Points on a hilly landscape, in no order, each with its height.
A ball rolls from a point to the lowest of its 2 nearest points, and stops where none of them is lower. Distance is the straight distance between rows; heights are no part of it.
rog (h 44.6): 4,60,40,-12,63,4,24,31,14,-2,8,48,19,43,23,28,69,19,31,15
paru (h 32.5): -12,-16,57,-14,-35,-20,29,-17,-50,10,-9,13,10,15,40,-3,29,63,-32,-36
ziv (h 51.1): 9,-13,31,2,-5,28,-2,-13,-9,37,26,48,45,27,22,-2,38,35,37,11
ren (h 23.6): -20,-48,-6,13,3,3,12,5,3,37,4,50,26,-16,1,38,-2,4,23,-32
lesat (h 63.9): 29,-15,-7,-40,-13,-61,26,-46,52,-35,-15,-67,-24,-42,-22,-43,-34,-16,9,-4
rova (h 34.4): -26,17,35,-3,10,19,6,-12,-27,57,-15,20,-2,-10,59,9,31,70,2,2
Liro (h 5.9): -21,-39,42,9,9,-39,10,0,-12,-24,-15,-13,7,48,-43,-55,17,36,52,8
Kima (h 23.3): 0,3,19,29,11,12,37,12,-3,-7,-3,40,25,4,-19,-38,36,-36,50,8
sodim (h 23.1): 3,-22,-24,-30,-5,-31,37,13,28,-17,-3,4,-19,25,-52,11,61,-18,44,10
kof (h 26.5): 10,-20,18,16,-5,44,-64,10,-20,38,37,25,7,-44,23,33,6,2,34,-31
sugi (h 27.5): -15,-13,-32,-27,-15,14,20,13,18,1,2,-7,-25,18,-21,33,44,-16,44,12
kolav (h 22.0): -14,-7,19,-1,-8,0,9,-1,-18,5,-25,12,-6,23,44,6,32,13,29,-66
kan (h 30.4): -49,32,-43,15,-11,6,22,-13,-13,10,14,8,-19,-15,-21,-1,-4,-28,-4,27
fupa (h 27.8): -7,-1,61,4,-3,1,21,-8,-37,24,-21,22,14,10,58,1,46,41,5,-43
Bis (h 47.9): 3,8,5,4,4,-9,27,3,2,8,5,53,23,58,6,-13,56,42,17,1
rim (h 37.3): 24,64,33,-1,11,12,-12,39,-3,28,16,68,-4,18,13,21,48,10,38,30
vavem (h 30.5): 23,-13,-22,-18,-45,-18,21,-3,15,-12,5,39,20,28,7,-3,-37,-42,-7,-17
kir (h 39.8): -20,29,12,9,0,13,-18,14,-23,69,5,42,-14,-37,16,44,12,51,-6,-3
piruk (h 17.4): 21,-8,-50,-19,24,8,25,9,45,-17,4,-40,-19,-25,-24,-27,6,-6,-1,61
ridis (h 19.9): 21,-9,-20,0,28,3,-55,-27,7,-50,-6,-44,0,-20,12,54,3,-57,-83,-43
Mak (h 15.1): 17,13,-22,-10,-4,22,-37,1,9,-21,7,-23,-10,-22,15,41,-25,-39,-55,-21
savo (h 43.5): -14,18,8,-3,-41,-26,46,21,-22,-30,-28,3,-28,18,3,-1,-23,-22,-21,-10
vina (h 29.8): -3,-6,47,7,-14,17,-47,-18,-42,61,41,45,10,-34,36,31,10,9,44,-17
met (h 18.7): -3,8,19,21,-11,26,26,27,-14,-4,20,38,18,-10,-25,-2,44,-19,26,42
rolat (h 60.6): -14,10,-59,13,47,-15,-4,-38,29,-1,-6,-28,21,-8,-40,6,-16,-24,-65,36
Zome (h 35.3): -8,9,61,-4,38,-38,17,1,1,-14,-15,11,22,52,-25,-13,67,12,46,-54
milu (h 12.5): 8,-12,-26,7,3,-2,28,23,17,-34,2,-28,-19,-17,-58,-47,20,-15,-2,34
Kat (h 65.0): 33,-5,-3,-56,-26,-56,8,-11,44,-36,-36,-55,-55,-6,-1,-37,-16,-11,12,-22
tilad (h 28.0): 50,45,-31,-10,-5,0,12,33,37,-5,-10,49,-18,20,16,-34,24,-7,-3,16
ribaz (h 22.1): -4,48,-55,10,25,34,-37,-18,27,17,6,-23,-8,-6,10,-28,-29,-3,-24,22
duva (h 53.7): 15,21,32,11,-3,36,-30,-2,-23,48,40,38,25,-1,19,-13,15,51,21,49
tefop (h 34.5): -6,11,-2,-21,-9,30,-3,25,-6,14,20,16,-7,31,24,40,15,60,-1,57
zogi (h 45.3): 20,7,19,-22,-22,-21,52,38,4,-36,-48,-12,-37,-5,5,-1,-7,-40,3,-15
Nul (h 29.1): -6,3,28,-9,-3,29,26,30,-23,-10,-3,-7,1,29,23,8,33,41,14,51
zof (h 44.9): -38,47,22,16,-8,15,-55,-43,-57,38,48,-12,7,-34,18,43,-31,-6,-30,18
das (h 36.0): 33,56,25,6,-14,23,-37,44,-16,32,8,31,-24,-12,24,22,-33,8,14,22
Saz (h 58.2): 24,-4,-20,13,42,31,-83,-16,16,13,24,-29,40,1,-17,45,-32,-8,-44,33
Gof (h 21.0): -12,-16,26,8,-28,15,8,8,-27,-41,-17,-51,-20,10,7,-33,4,-21,31,-28
depe (h 18.6): 32,-37,-25,-1,33,-24,-33,-46,32,-43,-9,-54,25,-21,-21,29,4,-55,-72,-39
vorur (h 52.7): -48,13,27,-1,0,-1,37,-23,-31,24,-15,28,12,25,53,12,-8,10,44,20
Vak (h 11.8): -13,-50,-36,-6,-5,-9,-1,-27,9,-16,2,-29,-8,-29,-6,9,-17,-46,-1,-49
mifu (h 17.6): 17,-1,-10,-8,9,-44,40,22,27,-26,-15,2,-29,-5,-58,-48,50,-27,36,21
Tuzo (h 27.1): -30,36,-41,16,-7,18,4,-23,-1,5,1,-9,-18,9,17,-44,-6,-14,9,11
Gimil (h 10.7): -7,11,18,23,-9,37,23,24,-26,-19,-9,-9,6,-16,17,-19,-41,-21,-11,30
Zeze (h 45.4): 0,-28,-16,2,-6,-35,25,2,14,2,-3,37,13,51,-31,-30,23,49,3,-11
gozig (h 47.2): -52,24,12,9,-18,22,3,-19,-45,20,8,-14,-4,-20,29,25,-15,18,-32,9
nibe (h 32.7): -34,-40,-7,-21,-6,-75,-33,-11,18,-12,-36,-34,-40,4,-42,-23,-27,32,-12,-40
des (h 20.6): -34,-50,2,23,4,19,-6,-25,-18,42,28,24,45,-22,10,19,-14,19,2,-14
nug (h 30.1): -9,15,58,-18,2,-35,6,-3,-5,-42,-17,-16,0,65,-22,-26,48,-19,60,-39
Naki (h 27.2): 20,-5,-2,9,-33,13,15,-3,10,-8,9,41,26,26,0,-32,19,-41,39,-27
bulo (h 19.6): 30,25,-44,-22,-19,6,-3,3,35,-4,3,-2,-16,-22,-6,3,-11,-30,-39,-9
bemub (h 32.6): 39,57,6,9,-8,21,-8,53,3,12,1,60,-12,3,14,-5,17,4,9,36
rez (h 56.8): 26,22,-7,16,12,32,-85,-1,-3,38,59,-2,10,-13,-28,26,-30,9,2,25
napas (h 67.3): 41,-36,-27,-47,-9,-53,50,-20,59,-13,-11,5,0,2,-9,-24,-15,-26,36,3
pon (h 42.9): -21,42,14,17,0,-1,-55,-20,-41,70,48,17,-13,-42,-4,52,-25,28,-12,7
kozi (h 11.7): -22,-54,3,16,4,-13,-4,-2,-3,-15,-1,-38,2,15,-57,-48,10,44,17,-9
Fori (h 16.2): 1,-11,-5,1,-5,36,3,18,-6,-35,-18,-65,-18,-16,16,-18,-33,-28,-15,-4
sova (h 23.4): -9,-43,10,28,20,23,-60,-19,-24,26,46,29,34,-44,18,52,-36,-1,-12,-29
Tedo (h 61.7): 0,11,-49,1,34,-35,4,-62,35,-9,-23,-47,10,-16,-13,-13,-35,-48,-54,4
tukab (h 33.3): -11,18,-1,-20,-16,41,-23,5,1,23,20,12,-5,21,19,42,36,-14,65,12
gusap (h 41.2): -14,-8,-22,10,4,15,-5,-4,-1,1,21,2,30,13,-14,22,-27,21,-53,17
Rega (h 15.8): -20,-25,-28,6,-6,15,-18,-19,-2,1,-3,-10,-17,-8,35,5,-4,-5,6,-62
vazod (h 28.6): 2,-20,-21,10,7,-33,39,16,17,-2,-40,6,-16,-23,-28,-28,-17,4,-18,-27
lif (h 38.1): -12,-41,31,19,-4,21,-13,-11,-42,-19,18,-15,37,-18,20,26,-14,31,-68,-36
ridi (h 4.8): 14,15,5,6,-15,29,-13,17,-8,-5,11,5,11,-8,29,9,-75,-37,-11,38
guvif (h 43.2): 6,-28,-53,-9,3,-13,13,-7,25,-7,8,0,14,37,-19,-19,-21,29,-22,13
vuf (h 15.2): 17,-58,-13,-4,9,-42,-18,-30,22,-40,-4,-44,9,-31,-53,-13,-21,-42,-40,-48
Difi (h 35.9): -31,-35,12,9,-18,-20,5,-27,-35,-2,1,-5,16,26,25,-7,-20,55,-40,-45
zat (h 12.9): 6,-19,-9,25,-4,1,34,33,-2,-25,11,14,7,-5,-61,-33,26,13,-16,30
fonok (h 32.4): 21,29,6,0,-16,26,-25,39,-4,14,-16,25,-27,-26,53,26,-25,-17,0,-27
ges (h 26.6): -9,-33,-21,20,9,-13,30,11,8,12,-23,28,13,-25,-8,10,-36,-2,-26,-35
taso (h 30.9): -8,-18,-4,-9,1,-52,6,10,12,-21,-49,-30,-33,2,-18,-32,-39,28,-28,-32
dalep (h 39.6): 1,-19,33,22,-28,23,1,15,-42,-38,9,-30,16,-16,-13,-4,3,20,-56,-28
Peku (h 16.4): -38,-38,-2,25,-8,10,16,-30,-19,10,12,-8,23,7,-12,-27,20,16,26,-18
guruk (h 62.8): 15,-17,-37,-33,23,-35,9,-44,49,-25,-21,-82,-12,-30,-10,-6,-29,-15,-34,-5
doz (h 55.6): 25,9,3,19,12,43,-54,18,-4,40,50,24,16,-11,-16,-4,-14,33,25,49
duf (h 23.0): 24,20,-39,-41,-11,20,16,7,41,-9,-4,-36,-35,-37,3,11,2,-35,4,32
nad (h 66.0): 42,-22,18,-46,-17,-65,19,-5,40,-34,-40,-18,-26,10,-2,-38,-10,-36,47,-31
rab (h 10.4): 3,29,-11,9,8,19,-47,-6,-6,8,13,-10,-2,-25,17,34,-66,-46,-22,5
dom (h 13.7): -28,-13,33,9,46,-42,38,7,-7,-26,-24,-5,7,59,-14,-39,31,31,60,31
boz (h 59.5): 15,-6,-34,13,51,1,-36,-33,31,-6,-15,-36,45,6,-30,38,-13,-34,-66,42
fepif (h 23.2): 41,29,-53,-18,-13,-20,23,-3,50,-2,2,27,-13,-22,-20,-34,11,-30,-23,-5
voro (h 15.9): 2,64,-21,21,45,10,-56,-2,6,32,2,-26,-17,-38,-4,18,-62,-26,-28,40
Lil (h 27.7): 16,8,12,-4,6,21,8,35,8,10,-37,19,-8,13,51,17,11,1,28,-28
nup (h 38.4): 4,16,-31,-9,11,19,-14,28,12,21,16,19,-12,9,3,34,-26,38,-24,53
Vuda (h 49.6): -32,34,33,8,-22,32,-6,-17,-45,24,7,4,-3,-10,63,9,-23,0,24,23
rap (h 41.5): -13,-4,38,7,-33,-7,41,38,-41,-25,-21,-7,-10,1,-13,13,1,30,-45,-6
lafig (h 21.9): -23,-2,24,7,43,3,46,19,-12,-12,-13,-2,6,35,13,-17,38,25,50,53
baze (h 25.1): -2,-9,31,-14,-47,-18,-1,8,-14,-47,-7,-30,-22,43,-28,-26,32,-27,44,-24

For each start below, name the point where the ball stops.
savo => kolav
Vuda => kolav
ziv => Liro
tukab => milu
Naki => milu
napas => Liro
nad => Liro
kan => ridi
taso => des
boz => Liro
nug => ridi
